Each row is a point on a landscape with many peaks, with its height.
From any point a climber takes the steepest step (rise divided by distance) to one of its 6 nearest points. It stops when none of these is higher. Distance is the straight distance between rows; heights are no part of it.
delu h=801: [ 90 119 170 126 168 118 100 176  84  96 146 123 140 119  85  94]
nize h=264: [142 140  91 140 123 120 133  97 142 166 116 102 117 134 128 141]
lova h=444: [133  86 138 149  49 180 152 136  94  89 154 201 167 121 176 141]
gulat h=810: [124 166 115 145 108 196 143  98 136  93  91 168 129  90 145 136]
sozil h=406: [147 139  98 147 117 152 143 102 115 159 118 126 116 134 149 132]
Pupup h=636: [130 176  90 137 128 148 128  48 176 114  90 124 124  86 150 153]
fitu h=459: [145 146  87 154 124 139 136  81 138 149 113 110 112 126 146 144]
Pileg h=74: [130 140 122 121 145  84 122 138 163 150 114  89 101 148  86 131]
Kosep h=26: [137 141 105 127 128  86 129 107 163 166 115  92 111 147 102 139]
Vam h=414: [117 144 168 117 157  26  90 105 193 104  89  94  91 118  68 135]
sim h=246: [137 149 132 114 127  27 122  95 201 142 109  92  96 133  72 148]
gasog h=700: [145 102 126 127 112 151 149 156  96 150 147 145 135 155 162 114]
sul h=623: [ 92 126 168 136 170 112  92 168 106  99 130 117 125 124  75  96]
luko h=687: [122 176 103 135 123 172 132  80 163 102  74 152 122  87 151 142]
lafus h=244: [146 137 107 137 131 128 136 128 136 167 122 100 110 149 124 124]
kiv h=476: [114 134 169 140 172  60  73 122 158  95  95  82 101 106  70 121]
zad h=588: [133 185  91 119 127 127 114  37 192 111  91 126 125  86 154 165]
Giru h=508: [143 182  91 122 127 106 118  36 185 138 110 103 129  84 144 176]
vike h=640: [133 115 125 123 145 123 130 167 115 158 136 118 115 162 121 106]
faru h=432: [144 122 103 155 107 162 151 117 106 150 123 146 121 144 162 129]
Pulib h=886: [140 151 105 154 111 188 144  97 126 114 106 159 125  99 153 131]
rareg h=871: [122  73 156  88 133 133 139 195  84 129 175 148 155 158 155 103]
kub h=146: [145 153 100 126 124  89 131  82 174 169 118  90 114 138 108 154]
vus h=628: [113 125 153 114 161 118 115 187 111 124 136 121 128 145  98  94]
gusak h=473: [140 125 115 127 138 121 136 149 123 163 124 112 114 160 120 116]
Gav h=804: [115 139 155 127 158  56  88 127 180 120  96  85 103 126  62 125]
retu h=521: [ 73  65 183  95 146 129 130 190  55  79 201 146 181 107 105 121]
sav h=643: [144  89 124 137 101 156 148 145  91 137 149 164 138 151 176 118]
led h=115: [138 154 114 116 127  48 129  91 194 160 116  89 104 141  85 158]
zufig h=887: [134  91 142 104 131 134 138 181  95 145 156 138 141 158 144 105]
Bevu h=631: [138 168  92 150 119 159 130  70 148 133  97 131 115 103 152 146]
mutar h=520: [108  61 166  72 138 141 133 208  76 103 192 145 166 140 151 118]
vigev h=625: [148 114 118 128 116 139 138 150 108 160 139 124 123 154 150 110]
lep h=676: [105  83 166  80 149 134 134 203  80 111 184 141 158 145 135 101]
Lamu h=336: [144 168  92 129 121  80 133  52 181 159 120  91 114 121 123 169]
Bota h=847: [138 118 122 153  80 186 155 118  98 108 131 189 141 110 163 126]
Pok h=519: [135  69 143 132  81 162 146 150  86 126 164 182 157 153 193 128]
Nameg h=388: [115 132 152 123 163  98  97 169 137 119 114  98 114 142  74 105]
zibe h=692: [108 115 166 106 159 125 117 196  97 120 154 129 135 140 104  92]
Tubu h=299: [151 155  92 137 127 112 129  83 160 166 116  92 114 131 125 147]
ruvot h=820: [139  79 137 120 109 148 149 173  87 141 156 152 144 159 177 114]
fetuk h=606: [131 150 128 151  95 195 150 109 119 100 109 181 140  97 146 134]
fivu h=663: [ 93  95 182 108 160 128 120 191  69  94 178 142 158 125  99  98]
rupap h=739: [107  98 164 102 157 131 121 200  87 115 168 135 148 142 113 101]
Rotu h=192: [141 132 112 128 142 106 127 141 149 169 116  97 114 155 102 122]
Razim h=399: [129 127 151 138  59 210 152 144 112  69 138 206 167 102 148 145]
lote h=272: [126  37 138 117  77 152 140 168  78 115 170 176 170 159 204 127]
mik h=645: [133 134 108 159  98 182 152 101 114 119 117 166 125 112 154 133]
luvur h=363: [107 137 169 138 171  89  81 147 137  98 107  89 109 117  69 110]
nabi h=516: [140 169  87 141 125 123 131  58 159 149 108 105 119 107 142 158]
nupon h=670: [ 94 131 163 123 173 116 100 186 104 103 133 119 126 132  85  95]
Zik h=674: [138 154 101 153 121 168 138  80 130 123 101 130 118 103 153 145]
Feful h=488: [146 170  86 137 124 110 125  49 171 149 112 100 118 101 142 169]

For each start below, name the point where the climber stops.
led -> Gav
kub -> Pulib
Rotu -> zufig
Lamu -> Pulib
retu -> zufig
nize -> Pulib
lote -> zufig
zad -> Pulib
mutar -> zufig
